The views of a scene show one set of named points, each view turned or mirrored, and shifted as a whole, with a little noise and some points left out.

Scene 1
View 1
<154>: [  5 -24  -9  -5  -3  23 -13  19 -11 -11  12  13 -13  -2 -12  12  13  -7
 -13  -8 -21  -1  -2]
<193>: [  7 -13 -12 -15  -3  15 -14  -6  -3 -16 -12  -3   1  -2 -16   0  14  -7
  -3  -7   7  10   6]
<91>: [  8  -9 -16 -16 -21  -5 -16   7 -11   5   9  28 -10  -9  -5  14   8  12
  -2 -12 -10  15   0]
<209>: [  6  -8  -7  -1 -11   2 -13  17 -19  -6  17  14 -13  -4  -4  16  11  -5
 -13 -12 -10   4  -4]
<125>: [ 10   1  -8  -4 -20  -8 -11   9 -24   3  14  16 -11  -5   0  14   9   2
 -12 -12  -9  10  -5]
<227>: [  9  -4  -3   0  -4   8  -8   1 -18 -12   0 -12  -4   2  -9   3  15 -14
 -15  -8   2   5  -6]
<266>: [ 13  -1   0   4 -11   7  -8   6 -29  -3   6  -8  -8   1  -5   5  15 -11
 -22  -7 -10   4 -12]
<10>: [  6 -11 -12 -10 -12   5 -14   9 -11  -5   9  16  -9  -5  -8  13  10   1
  -6 -11  -7   8   1]
<48>: [ 16  13   3   9 -16  -4  -6   0 -38   2   6 -14  -6   2  -1   5  17 -11
 -26  -8  -3   8 -15]
<239>: [ 12   0  -5  -4 -13   3  -9  -1 -21  -3  -2  -5  -4  -1  -8   4  15  -6
 -14  -8   0   9  -6]
<111>: [ 10  -9 -12 -14 -10  11 -12  -4  -9  -6  -8   1  -2  -3 -13   1  14   0
  -5  -8  -2  12   0]
<188>: [ 12 -10 -10 -10 -15   9 -12   8 -18   4   5  14  -9  -4  -9  10  14   3
 -13  -8 -16   9  -7]
<126>: [  8  13  -3   4 -17 -20 -11   5 -28  -3  18   4  -6  -2   2  13   9  -5
 -10 -17   4   9  -3]
<205>: [ 13  -9  -9  -8 -23   6 -13  11 -25  15  10  22 -14  -5  -4  13  12   8
 -18  -6 -26   9 -13]
<121>: [  6   8  -4   7 -14 -16  -9  16 -26  -6  28  11 -11  -3   3  19   8  -7
 -13 -17  -2   4  -3]
<142>: [ 11  -8 -11 -14  -8  11 -11  -7 -10  -9 -11  -7   0  -2 -15  -2  16  -3
  -7  -7   3  12   0]
<136>: [ 12  -4 -10 -11 -16   6 -12  -2 -17   0  -3   3  -4  -4  -9   4  14   1
  -9  -8  -5  13  -4]
View 2
<121>: [ -2  15   4  -3 -10  -3  13  24  12 -16   4  15 -15  10 -11   7   3   8
  -3  -2 -22  21   7]
<188>: [  2  -2  14   6  -6   2   9  10   5 -13  -8  -2 -16 -11 -10 -11   7   3
   2  -1 -14   1   3]
<193>: [ 20 -12   4  -6 -11  13   3  20   7   3 -18 -12 -15  -7   5 -15 -13   0
   7  -7  12 -17  18]
<205>: [ -6  -1  18  15  -2  -2  12   4   4 -22  -6  -2 -17 -16 -18 -11  15   5
  -2   3 -25   5  -1]
<48>: [ 12  -5  -5   0 -11  -1  18  16  10 -20  -6  11  -9   6 -18  11 -14   0
 -17  -1 -33  -3  25]
<111>: [ 13  -5   6  -1  -5  10   5  13   2  -4 -15  -9 -12  -6  -3 -11  -9   4
   1  -2  -1  -7  12]
<125>: [ -1  10   9   5  -4  -1  10  13   3 -16  -2   4 -14   0 -13  -1   5   9
  -2   0 -20  15   4]
<227>: [ 15  -6   0  -6 -13   6  11  23  13  -8  -9   4 -13   2  -4   0 -11  -1
  -2  -5  -9 -10  20]
<91>: [ -4  12  15   9  -1   3   2   9  -6 -11  -7  -6 -15  -7  -8 -13  10  13
   3   1  -5  18  -4]
<142>: [ 17  -8   2  -2  -8  12   4  14   2  -2 -15 -10 -11  -4  -1 -10 -14   3
   0  -3   0 -11  18]
<209>: [ -1   4  12   1 -11  -1  13  22  14 -13  -3   8 -20  -3  -8  -4   9   3
   4  -2 -14   8   3]
<154>: [  6  -9  14  -2 -15   3  14  24  20  -7  -8   3 -24 -11  -2 -12   9  -5
  11  -5  -4 -10   4]
<239>: [ 11  -6   0   0  -8   5  10  16   6 -11 -10   0 -11   1  -8  -2 -12   4
  -5  -3 -14  -3  17]
<136>: [ 11  -8   6   4  -5   8   7   8   0 -10 -13  -8 -11  -8  -8 -10  -9   3
  -4  -2 -10  -7  15]
<126>: [  3  15  -2  -2  -7   0   9  21   4 -14   0  10 -10  14 -11   9  -6  10
  -8  -1 -21  18  13]
<10>: [  2   4  12   1  -8   4   6  18   6  -7  -7   0 -17  -6  -4 -10   6   5
   6  -3  -4   6   2]
<266>: [ 10  -8   3  -1 -12   1  16  18  15 -16  -7   7 -14  -2 -11   1  -5  -3
  -6  -3 -24  -7  18]
View 3
<142>: [ 15   8   3  18  -8   6   8   9   3   4  13  16   8   4  -1  -7  12 -14
   4  -4  10  14   5]
<125>: [-13  -4  13  23   9  13  11  -2   6 -13   6  17   9  16  -6 -10  12 -12
   0  -5  -3 -19   2]
<209>: [ -9  -7  16  19   0   5   4 -10   8 -15   2  11   9  10  -7 -13  21 -21
   6  -4  -2  -7  17]
<10>: [ -5   1  12  16   7  10  15   1  -1 -10   1  19  13   8   1  -8  19 -18
   3 -12   1  -2  13]
<227>: [  8   1   7  20 -12   3  -1  -2  14  -3  12   8   4   6 -11 -13  16 -17
   6   2   6   7  12]
<205>: [-10  -1   8  11  23  22   5  10   5 -14   0  20  11  12 -10  -7  23  -9
 -11  -6   6 -24   7]
<136>: [  4   4   5  19   2  12   9   7   3  -3  12  17   8   9  -5  -8  11 -12
  -1  -4   5  -1   2]
<111>: [ 11   7   4  16  -2   7  12  10  -1   0  11  18   9   5  -1  -7  14 -14
   2  -6   9   8   7]
<121>: [-19  -9  19  28  -1   7   7 -17  13 -17   6  10   7  19  -9 -15  12 -18
   8  -4 -10 -21   8]
<154>: [  2  -1   9   8   3   6   0   1   5 -13  -3  15  11   3  -6  -9  30 -21
   1  -9   7   6  28]
<193>: [ 22   9   2  13 -11   0  10   8  -2   5  11  17   9  -2   3  -7  16 -16
   7  -7  12  26  14]
<91>: [-12   3  14  18  15  16  23   5  -8 -11   2  26  15  13   4  -5  13 -13
  -1 -15  -1 -15   3]
<48>: [  1  -3   7  27  -7  10  -9  -4  26  -6  17   2  -2  16 -20 -18  10 -10
   0  12   2 -15  -1]
<188>: [ -4   1   9  13  13  15   7   7   4 -10   1  18  11   9  -7  -8  21 -13
  -4  -7   6  -9  11]
<266>: [  2  -3   5  19  -3  10  -7  -1  20  -8   8   7   3  10 -17 -15  19 -14
  -1   5   5  -6  10]
View 4
<209>: [ 13  -1  -8  -3 -24   5  -8  -2  17 -13   6   1  15   0  15 -10   0   0
  18  -5 -21  16  19]
<239>: [  0 -12 -11  -6 -14  11 -11  -7  18 -10  14   1  -3   1   2  -3   8   2
  28  -8  -8   3  19]
<227>: [  5  -6  -4  -8 -13  14 -13  -9  20  -9  11   7  -2  -1  -7  -6   9   5
  35  -4  -7   5  20]
<142>: [ -3 -20  -4  -9  -8  11 -10 -12  29  -3  11   9  -4  -1  -3   9   9  13
  32  -9 -12   9  15]
<188>: [  3 -18 -14  -2 -21   2  -7  -7  21 -12   6   7  12  -4  19  -4   1   2
  18  -8 -21   9  17]
<154>: [ 11 -10  -2  -9 -19   5 -10 -12  26  -9  -4  16  18  -9   6 -15   1  10
  26  -1 -21  16  20]
<205>: [  1 -22 -26   2 -27  -5  -4  -4  14 -17   9  -1  16  -2  33  -4  -3  -6
   8 -11 -23   5  15]
<111>: [ -2 -20  -8  -7 -11   6  -6  -9  29  -5  11   9   4  -1  10  10   4  12
  23 -11 -19  13  13]
<91>: [  3 -14 -17  -1 -18  -1  -1  -1  24  -9  14  -1  13   3  28  11  -1   5
   7 -15 -30  21  11]
<126>: [  8   8 -15  -1 -22  10  -8   6   7 -12  23 -17  -2  10  11   0   5  -8
  20 -12 -12   9  20]
<266>: [  4  -9 -12  -5 -19  10 -14  -9  14 -14   8   2   3  -2   4 -15   7  -4
  30  -3  -6  -3  23]
<125>: [  6  -6 -18   0 -23   3  -6   2  13 -14  15  -7   8   4  21  -2   0  -6
  14 -11 -18  10  18]
<10>: [  8  -8  -8  -5 -18   4  -6  -5  24  -8   7   3  13  -2  15   2   1   7
  16  -9 -24  19  16]

Which points are out of place in each view (at most two, in the order of its rows)? Write none if all are in place.
view 1 -> <154>, <193>
view 2 -> <136>
view 3 -> <209>
view 4 -> <205>, <111>

Scene 2
View 1
<92>: [ 23 -23 -16  -4  -7 -11  -2 -13  -7  11   0  -6 -12  -1   2 -14   2   0
   9 -38  -6  16  11]
<9>: [ 15 -21 -27  -5 -13  -9  -9 -11   1   7  -2  -4   1 -20   8   0   4  -1
  11 -20  -3  12   8]
<244>: [ 36  -1 -20   5  -3 -19  -9 -16 -20  24  -5 -21 -12  13  -3 -29   0  -2
   5 -35   2   9  -6]
<83>: [ 13 -10 -27  -3 -17  -9  -8 -25 -10  15  -1 -21   2   0  -5 -15   1 -11
  14 -11   9   2 -12]
<174>: [ 19 -16 -19  -3  -9  -8  -7 -17 -13  17   0 -19 -10   5  -2 -22   2  -3
   8 -30  -4  12  -3]
<40>: [ 23   4 -41   2 -17 -14 -22 -11  -2  16  -9 -17  13 -22  12   0   5  -3
   6  -2   9   2 -10]
<246>: [ 30  -2 -32   2 -12 -17 -16  -6  -5  15  -9 -10   2 -16  12  -6   5   1
   6 -19   1  10   1]
<210>: [ 14 -10 -39  -4 -16  -4 -21  -4   2  11  -9 -11   9 -30  18   5   6   1
   4 -13  -7   8   0]
<97>: [ 36  -6 -25   3  -2 -16 -12  -4 -11  18  -8 -11 -10  -4   9 -14   3   4
   3 -36  -6  17   6]
<18>: [ 31  11 -41   6 -13 -16 -25  -7  -5  19 -13 -19  11 -20  15  -4   3  -2
   3  -6   7   4 -10]
<13>: [  8 -14 -28  -5 -26 -12  -6 -32  -3   9   4 -16  11 -10  -6  -7   1 -15
  22   3  18  -2 -11]
<28>: [ 27   2 -34   4 -22 -25 -12 -23  -2  10  -4 -11  14 -14   0  -2   2 -11
  18   6  24  -2  -8]
<196>: [ 36  -4 -37   2 -11 -21 -20   4   8   6 -13   5   8 -37  22  13   8   7
   5 -16  -1  16  16]
<61>: [ 16  -8 -30  -1 -15  -8 -14 -19  -9  17  -3 -20   2  -7   2 -11   2  -6
   9 -13   4   3 -10]
<64>: [ 28 -14 -19   0 -10 -17  -5 -17  -9  14  -1  -9  -8   0   0 -16   2  -2
  13 -30   2  12   4]
<235>: [ 11  -6 -43  -5 -17  -1 -25  -7   0  14  -9 -19  12 -30  18   5   5  -1
   4  -7  -4   5  -9]
View 2
<28>: [ 14   8   3  -8  -4  -5  11 -23  10  -9   1 -20 -15   1  16  -5 -14  -9
   5  10  25  10  -9]
<18>: [  9   1  -7   6  -2  -8  10  -7   1 -12  14 -23   8  -4  14 -13  -3  10
  -3  -8  23   7  10]
<83>: [  7   0   9  -6  -6   1   8 -30   7  -6   1 -11  -5   1   1   4 -21   0
  -2  10   7   9   5]
<246>: [  4   5  -8   6   0  -7   6  -6   4 -13  15 -22   9   3  12  -9  -6   4
  -2   2  14   7  10]
<235>: [ 13   3 -15  -3  -5   3   0 -20 -10 -10  15 -30  18   1  12  -9  -3  -7
  -8 -12  13  11  18]
<40>: [ 15   5  -9  -3  -3  -5   8 -15  -1 -12  11 -28   1  -2  19 -13  -3  -3
   1  -7  28  10   3]
<64>: [ -8   9   2   5   1  -6   2 -15  14 -12   5  -9   1  12   6   4 -20   0
  -2  27  -6   5   7]
<61>: [  7   1   4  -3  -5   0   5 -25   4  -7   6 -15   2   2   2   1 -16   2
  -3   4   6   8  10]
<210>: [  7  12 -19   1  -1   0  -3 -16  -6 -13  17 -30  20   7  15  -8  -2 -10
  -8  -2   9  10  18]
<9>: [  0  16 -11  -3  -1  -1  -5 -21   1 -13  11 -23  10  15  16  -2 -11 -15
  -6  16  -2   9  11]
<97>: [-12  10  -4  14   4 -11   2  -1  13 -15  14 -10  12  11   9   0 -14  11
  -5  21  -7   2  15]
<244>: [-10  -1  14  14   0 -10   9  -8  19 -10   7   1   1   4  -4   5 -23  20
  -3  22  -4   0   9]
<92>: [-12  14  -2   5   3  -3  -4 -14  12 -14   8 -10   9  17   5   6 -20  -4
  -7  31 -18   4  14]
<13>: [ 16   4   6 -14  -6   4   7 -39   4  -6  -1 -20 -12   0   9   0 -18 -14
   2   6  17  13  -3]
View 3
<196>: [-13  -3  -3  23  17   2 -16  15  -6 -27  11  12   7   7  -9  29  -2  38
  12   2   0   2 -32]
<174>: [ -4  21 -19  13 -12  -3 -18  11   6   0  12   6   4  10  21   3  18   4
  18  17 -12 -11  -2]
<97>: [  0  14  -9  23   2  -5 -20  13  -1 -10   3  12  14  16  14  18  18   9
  19  15 -11 -12 -14]
<61>: [-16  11 -16   7  -8   4 -14  -1  10  -1  17   8   1   3   9   8   2   5
  13  12 -12   1  -5]
<18>: [-20  -2  -3  15  10   2 -13  -7   8 -10  13  16   7   8  -4  27 -11   1
   9   7 -11   8 -19]
<235>: [-25   5 -14   9  10   5 -18  -2   9  -7  34  11  -3   0  -8  20  -8  17
   9  20 -11   9 -23]
<9>: [-14  12 -16  13  -2   4 -19  16   1 -13  20   3  -1   2   4   9   5  32
  15  11  -5  -3 -14]
<92>: [ -1  20 -19  17  -9  -3 -21  23   0  -8   9   5   7  10  18   4  24  22
  20  16  -6 -13  -8]
<64>: [ -3  16 -17  14 -16   0 -14  16   0  -6  -1   5   5   7  21   1  18  16
  19   4  -5 -11   1]
<13>: [-27   6 -19  -1 -20  12  -6  -2  12  -1  16   4 -10  -9   8  -4  -9  12
  11  -2  -7   7   4]
<210>: [-20   7 -13  14  11   2 -18   6   3 -12  30   9   1   3  -7  21  -3  26
  11  18  -7   5 -25]
<28>: [-25   0  -8   6 -15  11  -4  -2   6  -8   3   7  -5  -4   5   4 -11  12
  12 -11  -5   7   0]
<40>: [-26  -4  -7  10   3   9  -7  -7   9 -12  14  11  -1   0  -5  21 -15  12
   7   0  -8  11 -16]
<246>: [-12   6  -9  17   5  -1 -15   5   1 -12   8  13   7   9   4  20   3  14
  13  10  -8  -2 -17]
<83>: [-18  12 -18   5 -17   5 -11  -1  11   2  13   6  -1   1  14   1   2   2
  14   6 -11   0   3]
View 4
<235>: [ -4   8   4   0 -18   5  10   9 -13  -4 -23 -10  26  -6  -1   0   2  -3
 -11   8  28  20 -18]
<64>: [  4   7  13  -6 -10  -2 -18  11   4  -4   5  -7  -1 -10  -6 -20  19   7
 -14   8   5  10   4]
<13>: [-13   7  11  11 -22  -6   1  11   5 -14   4 -14  12   4   9 -18  15 -14
  -7   0   1  37 -20]
<244>: [ 12  21   6  -9  -7  -1 -21  19   2  -2  15  -6  -4  -3  -7 -29  23  16
  -5   4  19  13  14]
<9>: [ -1  -2  15  -1 -16   3  -7   4  -1  -2 -15  -8  11 -15  -5  -7  10   0
 -19  13   5  12 -10]
<97>: [ 10  10  10 -15  -6   2 -18   8  -3   2  -3  -5   0 -12 -11 -16  14  15
 -13  11  18   0   9]
<28>: [-16   4  11  -2 -17 -13   2   1   2 -15   1 -14   7   7   9 -19  11 -10
  -5  -9   4  25 -13]
<210>: [ -2   2   7  -4 -15   6   4   3 -12  -2 -26  -8  21 -11  -5   4   2  -1
 -14  11  25  12 -14]
<40>: [-14   7   3  -8 -14  -8  12  -1 -11 -12 -15 -13  19   5   6  -8   1  -5
  -5  -8  22  20 -14]
<92>: [  9   3  18  -3 -13   7 -23  13   4   3   1  -6   0 -20 -12 -17  20   9
 -20  19   2   8   2]
<18>: [ -5  13  -1 -14  -8  -7   8   3 -15  -7 -14 -11  15   3   1  -9   1   4
  -2  -7  33  14  -4]
<196>: [ -9 -10  10 -20  -6  -5   1 -15 -13  -3 -33  -7  12 -13  -6   4  -7   5
 -18   5  17  -4  -6]
<174>: [ 11  14  12   1 -14   6 -19  21   3  -1   9  -7   3 -10  -8 -22  24   6
 -13  12  12  18   3]

Which points are out of place in each view (at most two, in the order of its rows)? Write none if all are in place.
view 1 -> <40>, <28>
view 2 -> <246>
view 3 -> <64>
view 4 -> none

Scene 3
View 1
<36>: [ -6   6  -5   4  -3 -11 -19  11   1  14 -17   1   7 -22 -12   8 -21 -11
  -6  -8  -2  15 -28]
<141>: [-13 -11  -4   7   4  -6   1   7   3  -3 -15 -13  18   7 -12  16  -5 -14
   3   2   4  17 -10]
<32>: [ -7  -2  11   4  -9 -26   3  -8   3  23 -13  11  11  -6   2   8 -27 -12
   9  -2   7  11 -28]
<77>: [-11  -8  -7   9  -2 -13   8  -4   3  -5  -5  -9   7   7  -6  14  -3 -18
  14   8   1  13  -8]
<163>: [ -5   3 -21  14   5  -2 -15  18   0  -8 -11 -14   4 -10 -24   5  -8 -19
  -3  -1  -5  10 -13]
<94>: [  0  14 -26  13  -2  -9 -22  13   1  -3  -4  -5  -8 -28 -18   2 -13 -20
   0  -2 -11   6 -20]
<17>: [  3  14 -20  23  -7 -11 -22  23   1   6  -6   5  -7 -14 -29 -14 -23 -21
  -4  -5   2 -10 -23]
<156>: [ -4  -6   3  16 -11 -23  10  -3   4   8  -2   5   5  16  -9   1 -17 -20
  15   8  13  -2 -14]
<117>: [-20 -16   1   4   7  -3  -1  12   5   2 -25 -15  32   8 -16  21  -5  -9
  -4  -1   6  26 -12]
<184>: [ -7  -9   6  16 -10 -22  14  -5   5   8  -4   4   8  21  -6   2 -15 -18
  17   9  13   0 -13]
<82>: [ -1   0  -2  19 -10 -21   0   3   3   7  -2   5  -2   8 -14  -5 -19 -20
  13   5   9  -7 -18]
<182>: [ -1   5 -14  22  -4  -8 -12  21   3  -1  -7  -2   1   5 -28  -9 -15 -20
  -1   4   5  -8 -13]
View 2
<36>: [ -8   5  24   1   8  -6  -3   6 -14  -8  -2 -12  11 -13 -23  -1   0  16
 -12   5  16  23 -12]
<82>: [  6  -6  23   7  -3  -6  -5  -8  -2  -3 -10 -11  -8  -7   3   1   8  17
   6   0  -2  -1  10]
<141>: [  7   6  13   1  36 -10 -10  -1  -7  -3 -26 -21   6 -12   3   4  11  15
 -15   9   9   1 -10]
<94>: [  6  11  19  16  -8  -5   4  13 -13 -21   2 -12   6 -18 -17   7   2  11
 -17   5 -11  24 -14]
<184>: [ 10  -7  26  -1  12  -8 -10 -15   2   2 -22 -18 -11  -2  15  -1   9  15
   8   1   6 -13  11]
<156>: [ 10  -5  24   1   6  -7  -7 -13   1  -1 -18 -16 -10  -6  12   1   8  17
   8   2   3  -9  12]
<182>: [  3  -5   0  23   5  -2  -4  -4  -2   8 -11 -10   1 -13  -8   1  21  25
  -2  11 -14  12   7]
<117>: [ -3   7  12  -4  42  -9 -11   4 -11   3 -24 -19  13 -13 -11  -2  11  20
 -19  13  21  11 -15]
<163>: [  8   9   6  18  14  -5   0   8 -11 -11 -10 -14  10 -16  -9   5  13  15
 -21  11 -13  17 -14]
<17>: [  3  -2  12  23 -12  -2   1   1  -6  -8   1  -9   0 -13 -13   4  12  18
  -4   5 -15  18   2]
<32>: [ -7  -2  39 -14   5 -10  -7  -8  -7  -4 -12 -15  -2  -6  -3  -5  -5  17
   4  -1  30   2   4]
View 3
<117>: [  0  -3   4   9 -34 -16 -18 -10   0   8 -20  15 -12  -5  -3   1  10  -8
  12  24  20   8  21]
<32>: [  3  14  12   7  -8   4   1   9 -12  -1 -28  20 -11   1 -10 -10  13  -1
  -2   2  13  -1  12]
<17>: [ 17  37   9   1  -3   0 -14 -15 -15 -13  -4 -15   5   0  15  26  14   1
   3  -4   8   6   7]
<77>: [  5   9  -5  -1 -11  -4 -16 -18  -7   6  -6   1  -1 -11 -11 -11   7   7
   2  16   8   5   6]
<36>: [ 11  13  19   8 -22  -8  -9   7  -6   3 -21   9  -8   6  20  31  20  -8
  -1  -9   9  -3  15]
<156>: [  5  31   3   2   4   7  -7  -9 -17 -13 -12   4  -2  -4 -16 -15   8   3
   3   8  15   5   7]
<182>: [ 14  35   7   6  -8  -4 -17 -17 -14 -17  -5 -12   5  -1  10  21  13  -2
  12   7  15  12  12]
<184>: [  3  29   1   2   1   6  -4  -8 -15 -13 -13   5  -2  -6 -20 -22   7   4
   4  14  16   6   9]
<163>: [ 12  16   2   2 -21 -13 -22 -22  -6   5  -3 -11   3  -5  14  26  13  -1
   7   8   9   5   9]
<141>: [  2   5   1   5 -23 -11 -17 -15  -4   6 -12   6  -7  -6  -4  -2   9  -2
   8  21  15   6  15]
View 4
<32>: [ 16  -5   5  16 -10 -24 -12   9  14   7  -2   7  15  -2   7   0  -3  16
  -9  -7 -13   3  27]
<17>: [ 30  -4   8  -3   3   6 -14  -6   6  -7  -5  -6  -9  26   1  29  -6  -1
 -19 -14 -14 -11   6]
<117>: [ 18 -16  -8  27  -8 -25 -42 -23   4 -12   3   8  16 -20  10   5 -13 -13
 -24 -15 -20   2  -5]
<184>: [  6  -8   1  20  -2  -3 -13   1   3  -9 -14  14  -2   5   0  -6 -10  15
 -27  -1 -17  18  13]
<182>: [ 30  -8   4   4   5   5 -20 -12  -1 -13  -6  -2  -8  19  -3  24 -12  -2
 -28 -15 -20  -4   1]
<82>: [ 17  -6   5  10  -2   1  -9   2   4  -7 -11   7  -5  17   1   6  -9  13
 -21  -5 -15   5  15]
<141>: [ 10 -13  -4  24  -7 -14 -31 -18   4 -13  -6  10   9  -7   9   5  -8 -12
 -23 -11 -16   4  -4]
<94>: [ 20  -2   8  -2  -5   1 -18 -12  14  -5  -4  -8  -4  23  11  34   5 -15
  -7 -17  -5 -23  -1]
<36>: [ 28  -5   3   5  -8 -23 -24  -8  17   2   6  -6  14   5  11  25  -3  -4
  -6 -16 -12 -18  12]
<77>: [ -2  -9   0  22  -8  -5 -22 -11   4 -12 -16  13   1   2  10   1  -1  -8
 -20  -6 -10   6  -3]
<156>: [ 12  -7   3  15  -2  -5 -14   1   5  -6 -10   8  -2   9   2   3  -8  12
 -21  -5 -16   7  12]
<163>: [ 21  -8   2   6  -2  -2 -28 -21   6 -13  -4  -3  -1  11  10  28  -3 -19
 -20 -17 -12 -13  -9]
View 5
<77>: [ 13  25  13  12   3   4   6   7 -16   4  -6  -7  10  -9  12 -13 -18 -27
   7  15   3 -16   0]
<163>: [ 17  19  -2   6 -20   9  -1   8   0  -5  -7  -8  -7 -11   4 -14 -22 -11
  -8   0  -1  -7  -8]
<182>: [ 16  16  -5   2 -11   0   1   6  -1   0  12  -8 -14 -15   1  -5  -9  -1
 -21   3   0   4 -15]
<36>: [ 18  -6  -2  11  -9   5 -10   5  -5   3 -19  -6  -7  -2  10 -18 -15   9
   0 -12 -12  -4  -2]
<184>: [ 15  16  12   5  22 -16   4   0 -28  16  19   1   5  -5  12   0   0  -6
  -6   8  -5  -6  -1]
<17>: [ 17   7  -6   6  -5   5  -2   2   5   2   4 -13 -11 -13   0  -9  -7   2
 -22   5  -1   6 -22]
<117>: [ 17  20   9   1 -20  -7  -1  14 -29  -1  -7   9  -3   1   9  -8 -22 -14
  10 -15  -6 -18  22]
<32>: [ 18  -6  11  15  23 -12  -8  -1 -23  17  -6   0   3   4  20 -12  -3  10
   6  -9 -16  -4   2]
<82>: [ 17  10   3   8  14  -8   1  -1 -14  13  15  -7  -1  -9   9  -4   0   0
 -11  10  -2   1 -13]
<156>: [ 15  12   9   6  23 -14   3  -1 -24  15  16  -1   3  -7   9  -2   1  -5
  -8   8  -3  -3  -5]
<94>: [ 17   5  -5  15  -9  17  -4   2  13  -3 -17 -16  -5 -12   6 -19 -19  -3
 -10   6   2   0 -22]
<141>: [ 15  21   9   6 -10  -5   1   9 -25   1  -2   4   1  -6  10 -10 -18 -18
   4  -3  -4 -13  11]
View 6
<36>: [  3  22  -4   6  12 -23  17  17  25   4  -4   7  -1 -13  22  -3 -10  -6
 -27  11 -11 -21  -3]
<117>: [  1  -4 -17 -13  35 -13   2   1  29   7 -14  -6   0  -8  20  13 -28   3
  -8   1 -18 -10  -8]
<184>: [  6   3  20 -12  21  -7  16  31   5  -9 -18   1   5   5  16  16  -7   6
  11   6 -11   9  -2]
<141>: [  2   4  -4 -12  22  -3   2  10  16   3  -9  -8  -2  -5  13  20 -25  -1
  -1  -6 -17   0 -11]
<32>: [  7  23  18  -6  26 -29  25  27  19  -8 -12   5  -1   9  14   4  -8  -6
  -9  17 -10  -5 -10]
<163>: [ -1   6 -13   8   1   2   4  14  15   7  -1   2   3 -24  27   7 -15   1
 -17  -7 -14 -18   6]
<156>: [  7   7  22  -8  19  -6  16  32   4  -9 -14   3   7   3  18  14  -4   5
   9   5 -10   5   0]
<77>: [  2   7   6  -8  14   2   6  17   7   0  -5  -6  -2  -5  12  18 -23  -1
   1  -7 -15   2  -8]
<182>: [  0   0   0   8   1   1  11  28   8   0  -8   8  11 -21  33   4   0  12
  -8   1 -12 -16  16]
<94>: [ -3  25  -3  16 -13   0  11  22  10   5   8   5   2 -25  24   0  -8  -8
 -25  -5 -12 -21   5]
<82>: [  5   9  17  -1   9  -5  19  34   4  -6 -10   6   8  -5  23   8  -1   5
   1   6 -10  -2   5]

Which points are out of place in each view (at most two, in the order of its rows)? Write none if all are in place.
view 1 -> <17>
view 2 -> <182>, <117>
view 3 -> <32>, <36>
view 4 -> <156>
view 5 -> <77>
view 6 -> <141>
